Points on a hilly landscape, in no order, each with its height.
A ball rolls from a point to whichever of its 6 nearest points has the largest drop for the distance, and stops where none of them is lower. Distance is the straight distance between rows; heights are no part of it.
J912: [128  64 109 121 104 118 110  83 103 107  99 101  59 100  83 122  99 134
  98  78  69 117 109  52]  height 410
J259: [124  91  96 104 108 116 111  65  83 108  98 102  50 104  81 141 115 103
 100 105  85 108 130  62]  height 260
J846: [ 72 107  97 105  96  97  79 125 128 105 106 106 138 103 120  76  83 110
  86  87 113 104  68 138]  height 214
J322: [ 73 116  96 103  99  93  83 125 117 102 109 104 135  95 119  79  89  91
  91 101 114  92  71 140]  height 236
J823: [111  72 105 117 104 108 112  92 110 104  98 102  80 101  92 110 102 133
  93  79  81 115 112  63]  height 248
J829: [101  88  98 106  92 103  98 100 113 103 100  93 106 105 105 100  94 113
  90  72  96 104 100 101]  height 315
J326: [ 64 124  82  97 111  94  72 130 115  89 101 107 150  90 133  47 101  77
  88 116 118  77  67 173]  height 223
J833: [102  90 101 106 101 101 110  88 105 104 100  94  88 104  91 119 107 114
  92  88  89 107 117  78]  height 165
J319: [104  88 101 107 104 102 110  86 103 105 101  96  81 104  90 121 110 116
  93  90  87 109 119  72]  height 161
J988: [106 114 100  89 107 100 109  74  82 107  99  98  76 113  79 134 114  91
 108 118  97 101 123  77]  height 303
J614: [ 80 130  91  93  99  88  87 119 102  89 103  98 132  85 122  77 103  66
 100 123 116  80  76 152]  height 147
J541: [106  71  99 114  88 111 102 105 125 104  91  99 112  97 113  86  82 136
  86  62  92 118  90 103]  height 212
J985: [116  97  96  99 111 111 110  68  83 108  98 101  58 109  82 136 117  99
 103 108  91 106 131  65]  height 305
J53: [107  81 102 111 105 105 111  88 104 104 100  99  80 103  90 117 109 122
  93  86  85 111 119  68]  height 173
J531: [ 77 125  92  97 100  90  85 123 108  93 104 100 134  88 121  76  96  72
  97 116 115  83  74 150]  height 251
J565: [100  94  98 101  93 100  98  97 108 103 102  92 101 108  99 106  98 102
  95  80  96  99 105  98]  height 186
J768: [ 72 119  88 103 104  96  74 129 116  93 104 104 141  91 126  62  91  81
  89 110 114  81  66 162]  height 213
J771: [102 114  99  89 100  95 100  92  88 103  99  90  91 112  88 116 103  77
 109 112 100  87 108  98]  height 330
J793: [ 97 152  93  62 104  83  92  90  47  72 109  91 103  85  90  92 126  56
 110 161 132  66 126 111]  height 48
J790: [ 98  84  96 109  91 108  92 105 118 104  99 100 114 105 113  86  89 120
  87  64 102 108  91 108]  height 107
J311: [106 103  97  95 108 102 111  74  87 108  98 100  72 111  81 133 116  96
 104 110  94 105 127  71]  height 304
J756: [109  74 106 116 101 106 113  94 111 102  99 100  86 100  96 108 100 135
  92  76  83 116 111  67]  height 227
J509: [ 79 105  98 104  99  96  87 119 116 106 109 108 126 105 115  83  93  99
  94  85 115  98  84 122]  height 231
J520: [131  71 109 117 103 118 111  74  98 109 101  98  45  97  78 139 103 127
  98  87  69 117 114  49]  height 224
J456: [ 92  91  95 107  95 104  89 108 115 105 104 104 117 107 114  85  92 110
  91  70 107 105  91 110]  height 277
J532: [101  90  99 106  93 102 103  98 112 104 100  91 100 104 100 107  97 114
  91  76  92 104 105  93]  height 220
J430: [108  43 110 119  87 119 114 116 145 113  83 109 110  93 111  87  65 153
  89  60  82 138  79  95]  height 264
J601: [104 131  99  82 104  89  95  95  62  88 100  96  96 102  92  96 111  62
 118 142 115  76 110 106]  height 197
J23: [103  83  99 108  90 103 103  98 115 103  98  93 104 102 104 103  93 123
  88  71  91 109 101  93]  height 239
J13: [108  69 105 115  90 109 109 104 126 102  92  98 107  96 108  94  82 140
  88  64  86 122  92  92]  height 278
J209: [ 83 102  97 103  99  98  89 115 113 106 108 107 120 107 111  86  95  97
  95  83 113  98  89 116]  height 321
J419: [126  81 100 113 107 116 110  72  90 107  99  99  49 101  82 137 111 112
  97  96  79 109 123  56]  height 198
J539: [113 138 103  77 101  94  97  81  55  91 101  90  82 100  77 120 108  69
 117 148 108  79 116  93]  height 190
J168: [ 98 144  95  71 102  81  95  97  56  77 106  94 108  88  97  89 121  59
 114 153 128  72 116 114]  height 76
J433: [120  45 117 122 102 121 115 100 125 112  91 112  83 104  91  99  80 153
 102  61  73 131  96  61]  height 308
J552: [120  38 118 121 100 124 116 100 130 115  89 114  84 106  90  98  75 154
 103  57  70 134  95  62]  height 490
J226: [ 90 151  92  65  95  77  94 103  63  74 105  88 120  85 107  86 121  58
 107 149 128  75 108 133]  height 318
J305: [102  99  99  99 104  99 109  82  97 106  99  95  80 109  87 127 112 102
  99 101  93 104 122  77]  height 106
J194: [110 128 102  80 101  93 100  83  68 100  99  91  84 108  79 122 106  73
 115 136 104  84 112  92]  height 254
J519: [134  69 115 118  99 119 115  72  98 112 106 102  38  95  72 150 103 134
 102  87  67 127 112  40]  height 235
J604: [119  85  98 108 109 113 110  73  91 106  99 101  56 104  83 132 114 109
  97  98  84 107 127  62]  height 183
J845: [102  86 102 108  98 101 109  93 111 103 100  92  94 103  96 113 101 121
  90  80  88 109 111  81]  height 182
J19: [100 145  95  69 103  84  93  92  51  75 106  94 101  90  91  92 121  59
 112 156 126  71 120 109]  height 67
J547: [111  40 118 120  96 119 119 110 139 114  87 116  99 100 100  93  71 156
  97  58  77 139  89  73]  height 287
J463: [100 109  97  91  99  95  98  95  92 104 100  92  94 113  91 111 102  79
 107 104 101  88 105 102]  height 201
J930: [100  95 100 102  95  99 104  94 107 103 101  90  96 107  95 115 101 105
  94  84  92 102 110  92]  height 175
J293: [106 123 102  83 102  93 103  82  75 104  99  91  83 111  80 125 107  78
 114 128 100  89 114  91]  height 238
J554: [109  53 104 117  88 118 109 113 140 109  84 105 113  93 115  83  70 148
  87  60  86 131  79 103]  height 245
J504: [131  59 116 122 100 121 111  80 109 112  98 101  54 101  77 128  93 144
 103  73  63 124 102  47]  height 359
J9: [104  81 100 110  89 106 104 101 118 102  97  93 107  99 106  99  90 127
  87  68  91 111  99  95]  height 226
J442: [105  80 105 112  97 103 111  96 113 102  99  96  93 100  97 109 100 130
  89  77  85 114 108  76]  height 217
J75: [126  86  98 109 106 115 111  67  87 107 100 100  50 103  81 141 113 106
  98 101  82 109 127  59]  height 230
J690: [110 140  98  74 104  92  92  86  48  81 104  92  89  94  83 103 115  61
 116 153 118  69 118 101]  height 88
J327: [108  74 107 114  97 105 112  98 115 102  97  99  94  99  98 105  95 137
  91  74  84 118 105  73]  height 181
J751: [ 98 112  98  93 101  93  96 101  89 100 102  98  99 111  98 100 103  71
 112 108 108  84 101 106]  height 61
J185: [ 88 142  93  76  97  78  96 108  75  79 102  92 123  85 111  85 115  60
 110 142 123  79  99 135]  height 450
J465: [135  75 114 115 100 118 120  66  93 112 110 103  32  93  72 160 107 127
 103  96  70 128 120  37]  height 247
J560: [107 124 100  83 101  92  99  88  71  99  97  92  88 110  85 116 105  71
 115 129 104  83 109  97]  height 271
J746: [116  32 121 121  99 126 117 107 138 117  86 118  92 106  94  95  70 156
 103  54  73 140  91  67]  height 343
J619: [127  57 113 121 103 120 110  87 110 108  96 104  65 102  83 113  93 141
 100  71  69 122 103  54]  height 250
J267: [111  47 114 119  92 116 118 112 139 112  88 111 105  95 105  92  71 154
  93  62  81 137  86  83]  height 279
J342: [ 89 104  98 100 101  97  92 111 105 104 106 104 113 109 108  91  99  86
 100  89 111  93  94 111]  height 141
J523: [ 74 118  91 104 100  95  76 127 117  96 105 103 139  90 124  67  90  82
  90 108 113  84  66 157]  height 276
J131: [ 93  77  94 111  94 112  91 111 128 106  94 109 124 105 120  72  84 133
  86  60 107 118  83 118]  height 145
J68: [ 79 137  84  84 103  88  82 117  94  83 100  98 137  85 127  62 111  60
 100 127 123  76  76 165]  height 158
J575: [ 92 105  97  99 101  97  93 108 101 104 104 102 107 111 104  94  99  81
 104  93 110  89  98 109]  height 93
J43: [ 99  99  98  99  96  98  99  98 104 105 101  91  99 110  97 110  99  95
  97  85  97  95 105  99]  height 142
J55: [103 112 100  89  99  93 104  87  90 105  99  90  88 112  85 123 105  86
 106 110  96  92 113  91]  height 52
J976: [105  82 102 111 103 103 111  91 107 103  99  98  85 101  92 115 106 124
  92  84  85 112 116  69]  height 178
J946: [100  93 101 103  98  99 106  91 106 104 100  91  92 107  93 117 104 110
  93  87  90 105 115  85]  height 171
J489: [ 98 106  97  95  98  96  97  98  96 104 101  92  99 112  96 107 101  80
 105  98 102  88 104 103]  height 115
J228: [ 77 126  89  96 101  90  82 122 107  91 102 100 137  86 125  69 100  70
  96 118 116  80  73 158]  height 179
J618: [ 86 118  98  95 104  89  98 114  96  97 105 106 116 102 109  89 104  71
 109 114 115  88  94 117]  height 97
J637: [ 75 108  98 104  99  94  85 122 119 105 108 108 130 102 115  83  90 100
  91  90 115 100  78 128]  height 209
J877: [107  66  99 115  87 114 103 108 131 106  88 102 114  96 115  82  78 140
  86  60  92 123  84 105]  height 194
J664: [ 96 125  97  87 105  86  98 106  77  91 102 102 106 102 101  92 109  64
 116 129 117  82 103 112]  height 140
J67: [106  89 100 106 107 104 111  82  99 106  99  99  75 106  87 125 113 112
  95  94  88 107 123  68]  height 162
J719: [ 89 150  91  67  93  78  94 106  68  76 105  87 123  84 111  83 119  56
 107 145 129  75 101 141]  height 547
J832: [107  91  98 104 108 105 110  78  94 106  99 100  69 107  85 128 116 107
  98  99  89 107 126  67]  height 169
J996: [100  96 100 101  97  97 107  91 104 105 101  91  92 109  93 119 105 104
  94  91  92 103 114  86]  height 177
J697: [ 87 102  97 102 100  99  91 112 108 105 105 106 116 109 110  89  96  92
  98  84 112  95  93 113]  height 281
J21: [126  74 102 115 106 117 110  76  95 107 100 100  52 100  81 132 108 119
  96  90  76 111 119  54]  height 207
J873: [112 131 101  79 101  93  98  82  63  95 100  91  84 106  80 119 107  70
 116 141 105  81 113  95]  height 218
J238: [107  40 118 121  92 120 117 114 143 115  86 114 105  98 103  92  67 156
  94  59  80 142  85  80]  height 272
J660: [102 147  94  67 105  86  92  88  46  74 108  92  97  89  86  95 122  57
 114 158 126  67 123 107]  height 65
J639: [ 82  91  95 108  96 105  86 117 126 107 101 110 130 106 120  73  87 124
  86  71 113 114  80 122]  height 196
J202: [ 73 115  95 104  99  94  77 128 120  99 106 102 138  94 121  71  86  91
  87 102 111  89  66 151]  height 253
J318: [110  67 109 117  94 108 115 104 124 105  94 103 100  97 102  98  86 145
  92  69  82 124  99  77]  height 221
J404: [ 77 101  96 105  97  99  83 121 124 108 106 108 133 105 119  77  88 114
  87  79 114 106  76 127]  height 203
J157: [134  73 112 116 100 117 115  70  95 111 106 100  37  95  73 152 105 127
 100  92  69 123 115  42]  height 234
J33: [100 137  96  77 104  85  95  98  59  82 103  97 103  94  94  90 115  61
 116 148 123  75 113 109]  height 104
J460: [119  67 107 119 106 113 111  88 105 106  98 103  69 100  88 113 104 133
  96  79  77 115 111  57]  height 341
J81: [133  77 106 114 102 118 114  69  92 110 104  99  39  95  76 150 107 119
  98  96  72 118 120  47]  height 240
J818: [120  52 114 121 103 118 114  97 120 109  93 111  80 103  90 100  88 148
 101  66  73 126 101  59]  height 215
J288: [109 121 102  84 108  99 108  70  72 106  99  99  73 112  76 136 115  85
 111 128 101 100 125  76]  height 128
J303: [ 89 110  98  97 103  93  95 110  98 101 104 104 110 109 105  94 102  77
 105 102 112  88  96 110]  height 87
J579: [ 83 135  90  87  97  85  90 116  93  86 102  95 131  85 121  76 108  63
 104 128 119  79  81 152]  height 124
J992: [106 133  98  80 103  89  95  92  59  86 102  95  96  99  89  97 112  62
 118 145 117  73 113 104]  height 154
J335: [108  73 106 115  95 106 112 101 121 103  95  99 100  97 101 102  91 139
  90  70  84 120 101  79]  height 51
J477: [133  64 115 121 100 120 112  76 102 113 102 100  47  98  75 137  98 139
 102  79  63 124 106  46]  height 266
J862: [129  59 113 121 103 120 110  83 107 110  97 102  58 101  81 124  94 141
 101  73  66 120 104  51]  height 336
J271: [ 76 114  98 101 101  90  90 121 111 102 108 106 127 100 114  86  96  86
  98 101 116  92  82 127]  height 263
J889: [130  78 102 113 105 117 113  70  91 108 101  98  44  98  79 143 109 117
  97  96  74 113 121  53]  height 219
J961: [104  97  98 100 107 101 110  80  95 106  98  98  77 109  86 129 115 104
  98 101  92 106 124  73]  height 150
J58: [ 99 104 100  94 100  97 106  86  98 106 100  91  88 110  88 125 106  95
 100 101  93  98 115  87]  height 387
J952: [ 81  99  97 106  98 100  86 117 121 107 106 110 129 106 118  78  91 111
  89  76 115 107  83 121]  height 184
J571: [110  55 111 119  92 115 116 109 134 109  89 108 106  93 106  91  75 151
  92  63  81 133  88  83]  height 307
J787: [ 73 109  97 105  97  96  76 129 125 105 107 103 140  99 121  72  83 104
  85  92 112  98  65 145]  height 216
J772: [ 74 107  97 104  97  96  82 124 123 106 107 107 135 102 118  78  87 106
  87  88 114 101  71 134]  height 206
J69: [107  61 101 115  87 116 104 110 134 106  86 103 114  95 115  83  74 143
  86  60  90 126  84 104]  height 211
J651: [126  49 116 121 102 122 113  92 118 111  92 109  72 104  85 106  85 148
 103  63  68 126  99  56]  height 225
J370: [104 102  98  97 107 100 110  77  91 108  99  99  75 111  84 130 114  99
 101 106  93 103 124  74]  height 258
J752: [112  33 121 121  97 123 117 110 142 117  88 119  97 103  97  94  69 156
  99  55  76 144  90  71]  height 282
J927: [106 144  95  71 105  89  91  87  48  77 106  93  95  91  86  96 119  58
 114 155 124  67 122 105]  height 72
J688: [ 91 124  98  89 105  86  99 110  85  93 104 103 111 100 104  89 106  67
 114 124 118  84  99 114]  height 109
J737: [110  84 100 110 109 107 110  83  99 104  99 100  71 103  87 122 111 117
  94  91  85 109 122  64]  height 167
J457: [ 86  83  94 110  95 109  88 115 129 108  96 110 128 106 122  71  85 131
  86  66 111 118  81 122]  height 205
J551: [ 78 130  86  92 101  89  83 119 103  88 101  98 135  86 126  69 103  65
  98 122 117  78  74 160]  height 155
J102: [103 126  99  84 104  89  95  98  69  92 100  98  96 105  93  99 109  64
 116 134 113  78 107 106]  height 242
J871: [110 108  98  91 109 105 109  68  79 107  99 103  68 112  79 136 117  92
 107 116  97 104 128  70]  height 267
J355: [108  63 105 116  88 112 110 107 130 106  89 102 108  94 109  92  78 145
  89  64  86 126  89  91]  height 296
J285: [112  57 113 120  98 113 117 104 124 107  93 108  96  98  98  97  84 148
  95  67  78 128  98  69]  height 261
J336: [ 72 111  97 104  98  95  80 126 123 105 108 105 137  99 119  77  86 102
  87  92 113  98  71 140]  height 210
J180: [106  76 105 114  92 105 111 100 120 102  96  95 101  98 102 101  91 133
  88  71  86 117 102  84]  height 185
J62: [ 95 102  97  98  99  97  94 104 102 104 103  98 104 112 102 100 100  84
 101  89 105  90  99 107]  height 100
J518: [ 72 116  91 104 102  97  72 130 119  97 104 103 141  93 124  62  87  87
  87 105 112  84  63 158]  height 275
J280: [ 87 136  95  83  99  80  99 112  81  84 103  98 121  89 112  86 111  63
 111 136 121  83  95 130]  height 199
J354: [ 92 130  97  85 104  82  99 107  75  87 102 100 112  96 103  89 112  62
 115 136 120  82 103 116]  height 156
J608: [100 112  97  91 102  94  98  98  86 100  99  95  97 112  93 105 102  73
 112 113 104  84 104 104]  height 118
J672: [103 117 101  86 103  96 106  80  82 106  99  93  81 111  80 131 109  86
 109 120  97  97 118  84]  height 309
J358: [ 91 154  92  62  99  78  94  98  56  72 108  88 113  85  98  90 124  57
 110 156 131  71 117 122]  height 37
J501: [ 85 136  94  85  98  81  96 114  88  85 103  95 127  86 116  83 108  63
 107 133 120  82  89 139]  height 166
J346: [105  80 103 112  92 104 108  99 116 103  97  95 102 100 101 105  93 130
  88  73  88 114 103  85]  height 105
J446: [101  69  95 115  91 115  96 111 132 107  89 106 120 101 121  73  80 138
  85  60 100 122  82 115]  height 174
J701: [109 126 102  81 102  95 105  77  72 103  99  93  80 110  77 131 109  80
 113 133 102  92 117  85]  height 208
J585: [128  48 117 121 101 123 112  89 118 113  93 107  68 105  81 111  84 150
 104  63  64 127  97  53]  height 233
J458: [ 93 133  96  82 103  82  99 104  70  84 102  98 111  94 102  88 113  63
 116 141 122  81 106 116]  height 170
J393: [106 121 103  84 103  94 105  81  80 104  99  93  84 112  79 128 108  82
 111 124  99  94 115  88]  height 262
J451: [ 96  89  97 106  94 104  92 105 114 105 101  99 112 108 110  91  94 109
  91  69 104 101  95 107]  height 364
J77: [ 81 138  84  82  99  86  84 116  91  82  99  96 133  84 125  68 112  58
 102 128 122  76  79 161]  height 148
J569: [ 76 123  92  98  99  91  82 124 111  95 104 100 136  89 123  74  95  76
  94 113 113  83  70 153]  height 306
J45: [101 108 100  92  99  96 102  90  94 105  99  91  91 112  90 118 103  85
 104 104  97  91 110  95]  height 418
J744: [ 87 148  88  70  94  80  90 108  73  77 103  87 127  83 116  79 117  56
 106 139 127  75  92 150]  height 640
J580: [ 75 118  95 103  99  93  81 127 117  99 107 102 136  93 121  76  90  84
  91 106 113  87  69 148]  height 293
J364: [105 120  99  87 101  92 100  89  79 101  97  92  88 112  85 115 104  73
 114 121 101  84 107  98]  height 246
J548: [135  82 106 112 101 118 118  66  90 110 105  99  36  94  76 156 109 115
  99 101  73 117 123  47]  height 284
J914: [ 88 144  91  75  96  79  95 108  77  79 102  90 125  85 114  82 115  59
 108 141 123  78  95 141]  height 556
J894: [109 133  99  79 104  91  94  90  57  87 101  94  90  99  86 103 110  62
 118 146 113  75 113 102]  height 164
J884: [107  31 121 120  94 123 118 115 148 119  85 119 102 102 102  93  65 158
  96  55  79 145  86  77]  height 273
J917: [114  82  99 110 109 109 109  79  95 106  98 101  64 104  85 126 113 114
  96  93  84 110 123  61]  height 172
J276: [111  74 104 114 105 108 111  91 107 104  99 101  78 101  92 113 105 130
  93  81  82 114 114  63]  height 232
J211: [ 90 145  94  73  97  77  98 104  68  77 104  92 117  88 105  87 118  61
 111 147 125  78 106 126]  height 265
J820: [ 82 116  99  96 102  88  94 117 102 100 107 106 119 101 110  89 102  76
 106 109 116  90  90 120]  height 108
J136: [113 138  99  77 102  92  93  83  52  88 102  92  86  97  81 112 109  64
 117 150 112  74 114  96]  height 133
J705: [ 77 103  97 106  98  98  85 121 121 106 108 109 131 106 117  80  90 109
  89  81 115 106  78 124]  height 195
J623: [ 86 143  89  78  95  82  92 111  82  81 101  91 129  84 118  77 114  58
 105 135 123  78  87 151]  height 356
J59: [ 82 108  98 102 101  94  90 117 109 104 108 107 120 105 112  87  97  89
  99  92 114  94  89 118]  height 228
J380: [116  58 112 119 100 113 116 101 120 106  93 108  87 100  95 100  89 146
  97  68  78 126 100  63]  height 202
J400: [116  65 108 119 105 112 111  91 109 105  97 105  74 100  91 109 100 137
  95  76  78 117 109  59]  height 256
J636: [101 110 100  90 102  96 106  83  91 106  98  92  85 112  84 127 107  91
 104 110  95  96 115  85]  height 564
J72: [ 93 110  97  96 101  95  94 106  96 102 103 102 106 111 101  96 101  76
 109 103 109  87 100 110]  height 83
J960: [132  84  99 110 104 118 115  65  87 109 100  98  40  98  78 150 111 109
  98 103  78 111 127  54]  height 125
J915: [ 73 124  86  98 105  94  76 125 112  90 103 104 140  88 128  60  97  74
  91 114 115  78  68 165]  height 58
J122: [ 86  93  96 106  96 103  87 113 119 105 104 107 122 107 116  81  92 112
  90  71 112 106  87 117]  height 188
J590: [105 149  93  65 106  88  91  86  44  74 109  92  94  88  85  96 123  56
 112 160 127  64 125 104]  height 71
J2: [119  77 101 114 108 112 109  79  97 106  99 101  61 101  86 124 110 120
  95  89  80 111 121  58]  height 187
J42: [ 98  91  98 106  93 103  96 102 111 105 101  95 106 108 104  99  94 105
  92  73  99 100 100 104]  height 348
J396: [101 140  95  73 104  87  94  94  54  79 104  95 100  93  92  91 118  60
 115 152 123  73 118 109]  height 78
J148: [ 84 137  92  85  97  83  93 114  90  84 101  95 130  84 118  80 109  62
 105 132 119  81  85 148]  height 153
J582: [ 85 125  98  92 103  85  98 115  92  93 104 103 119  96 109  88 104  68
 109 123 117  87  94 122]  height 110
J970: [103  93 100 103 104 102 110  85 101 106 100  96  81 106  88 124 110 110
  96  96  89 106 123  74]  height 159
J522: [ 99 122  99  88 104  90  97 103  77  94 101  99 102 105  97  95 107  65
 116 127 114  81 104 108]  height 168
J886: [105 124  99  85 103  92  97  94  71  96  98  95  92 108  90 103 106  65
 117 131 108  80 107 103]  height 257
J668: [129  55 116 121 102 121 112  86 113 110  95 105  64 104  81 114  89 146
 103  67  65 124 100  52]  height 243
J863: [ 78 123  97  97 101  86  92 121 105  97 106 103 129  92 115  84  98  76
 101 115 115  88  81 136]  height 241
J730: [ 82 129  95  92  99  84  95 117  96  90 104  99 127  89 116  85 104  67
 105 125 117  84  86 137]  height 103
J112: [ 80 124  97  96 100  87  94 120 102  96 105 103 126  94 114  88 100  73
 105 117 116  87  85 130]  height 157
J350: [ 75 119  98 101  99  90  89 123 113 101 108 104 131  95 116  85  94  81
  97 107 114  89  77 136]  height 331
J542: [ 74 115  98 102  99  92  86 125 116 102 109 105 131  98 116  83  91  90
  94 100 115  94  76 134]  height 255
J483: [122  58 113 120 104 117 113  93 113 109  95 106  73 101  89 107  92 144
 100  69  72 123 103  55]  height 222
J103: [110  47 116 119  94 116 119 109 135 111  89 112 101  98 102  94  74 154
  96  61  79 135  90  75]  height 313
J317: [100 116  97  91 102  91  96 101  83  98 100  97  99 109  97 101 104  68
 114 116 109  83 104 105]  height 102
J65: [109  53 109 119  89 116 114 112 137 110  86 106 109  94 109  90  71 151
  90  62  83 132  84  92]  height 268
J329: [ 89 146  93  72  96  76  94 107  69  76 104  89 120  86 109  85 117  59
 110 145 126  77 102 134]  height 444
J295: [109 129  99  81 102  92  96  90  63  91  99  94  90 104  85 107 107  65
 117 138 109  78 111 101]  height 249
J15: [ 97 101  98  98  97  98  96  98 100 104 102  93 100 112  98 107  99  88
 100  89 100  92 103 102]  height 121
J397: [116  48 116 121  99 119 117 103 127 110  92 114  90 102  95  97  80 153
  99  63  76 131  95  65]  height 360
J593: [111 131 105  79 102  93 103  76  64 100 100  94  79 107  75 130 108  77
 115 140 103  89 116  86]  height 252
J429: [ 90 137  97  80 101  79  99 108  73  83 103  97 117  92 106  87 113  62
 113 140 122  82 103 123]  height 204
J568: [107  73 104 114  90 108 109 103 122 104  95  95 105  97 106  97  87 137
  87  67  87 118  97  91]  height 229
J647: [104 111  99  90 105  99 109  78  87 107  98  96  79 112  82 132 112  92
 106 114  96 100 122  79]  height 421
J98: [102  90 101 106  95  99 106  94 110 104  99  91  94 105  96 114 101 114
  91  83  89 106 112  84]  height 176
J44: [ 72 126  84  96 105  93  77 125 109  88 101 103 141  87 128  58 102  69
  93 118 116  76  70 166]  height 126
J138: [121  61 110 122 104 115 111  90 108 107  96 105  71 101  88 110  97 140
  99  72  73 119 106  56]  height 244
J535: [112  67 109 118 101 110 114  96 114 103  97 103  86  99  94 105  96 139
  94  74  80 119 107  65]  height 192
J796: [117  72 104 117 106 111 110  85 102 105  99 103  68 102  88 118 106 128
  94  83  77 113 114  58]  height 317
J54: [ 94 140  95  76 102  81  98 104  65  79 103  95 112  90 100  88 117  60
 114 148 124  78 110 118]  height 82
J558: [ 82 132  93  90  98  84  93 116  96  88 102  97 128  87 117  82 105  65
 104 128 117  83  84 143]  height 120
J656: [ 84 137  89  82  98  85  89 114  89  83 101  93 131  84 122  75 111  59
 104 131 120  78  82 154]  height 73
J861: [ 90 121  97  93 104  88  98 112  90  96 104 104 113 103 105  90 105  68
 112 118 117  85  97 115]  height 101
J740: [ 66 121  84 100 109  95  71 130 117  90 102 106 146  90 130  51  97  78
  88 112 115  78  66 168]  height 191
J79: [106  77 100 112  89 107 102 102 120 103  95  96 108  99 110  93  88 129
  86  64  92 113  95  99]  height 237
J765: [ 92 149  94  68  98  77  96 101  61  76 107  90 115  87 102  89 121  59
 111 152 129  74 112 124]  height 136
J264: [ 87 113  98  96 103  92  94 112  98 100 105 106 113 106 106  90 101  74
 107 105 114  89  96 113]  height 89
J578: [ 94  82  95 110  93 108  91 109 123 105  97 106 121 105 118  78  87 124
  86  63 107 113  87 114]  height 129
J901: [ 86  90  96 107  96 105  88 113 122 106 101 109 125 107 118  76  89 119
  87  69 113 111  84 118]  height 127
J973: [110  68 108 118  99 107 114  99 118 104  96 103  92  98  97 103  93 142
  93  72  81 121 104  69]  height 180
J402: [ 98  96  98 102  95 101  96 101 106 104 102  94 104 110 101 102  97  98
  96  81  99  96 102 103]  height 200
J842: [ 73 134  82  87 106  90  79 120 101  85 100 100 141  87 131  57 110  63
  97 122 123  75  73 168]  height 151
J581: [ 82 111  98 100 101  92  92 117 107 102 109 107 120 104 111  88  98  83
 101  98 116  92  89 118]  height 163
J799: [ 95  97  97 103  96  99  93 103 107 103 104  98 106 109 105  97  97  96
  96  81 103  95  99 107]  height 259
J627: [ 62 131  80  88 113  91  74 126 110  86 100 106 150  89 132  46 110  70
  92 120 122  75  69 174]  height 189
J192: [ 88 130  97  88 102  83  99 112  83  89 103 101 118  95 107  89 110  64
 113 131 120  84  98 121]  height 135
J70: [117 107  96  94 109 109 111  63  77 108  98 103  60 112  77 139 118  92
 107 116  96 105 132  67]  height 302
J387: [ 92 116  99  92 102  91  96 108  89  98 103 103 108 107 103  93 105  68
 112 116 115  85  99 111]  height 92
J100: [131  54 117 123 100 122 111  82 112 113  96 103  59 104  78 121  89 147
 105  68  61 127 100  50]  height 269
J955: [107  36 116 120  91 121 116 117 149 117  85 115 106  96 107  90  64 157
  93  57  80 142  81  87]  height 270
J177: [ 83  97  98 104  98 100  87 115 115 106 106 108 122 109 113  84  93 105
  92  76 114 103  87 116]  height 274

For each start below, name the point where the ball stops.
J504 -> J335
J787 -> J901
J69 -> J790
J194 -> J358
J746 -> J790
J547 -> J790
J541 -> J790
J202 -> J901
J985 -> J305
J580 -> J901
J542 -> J901
J477 -> J305
J565 -> J751
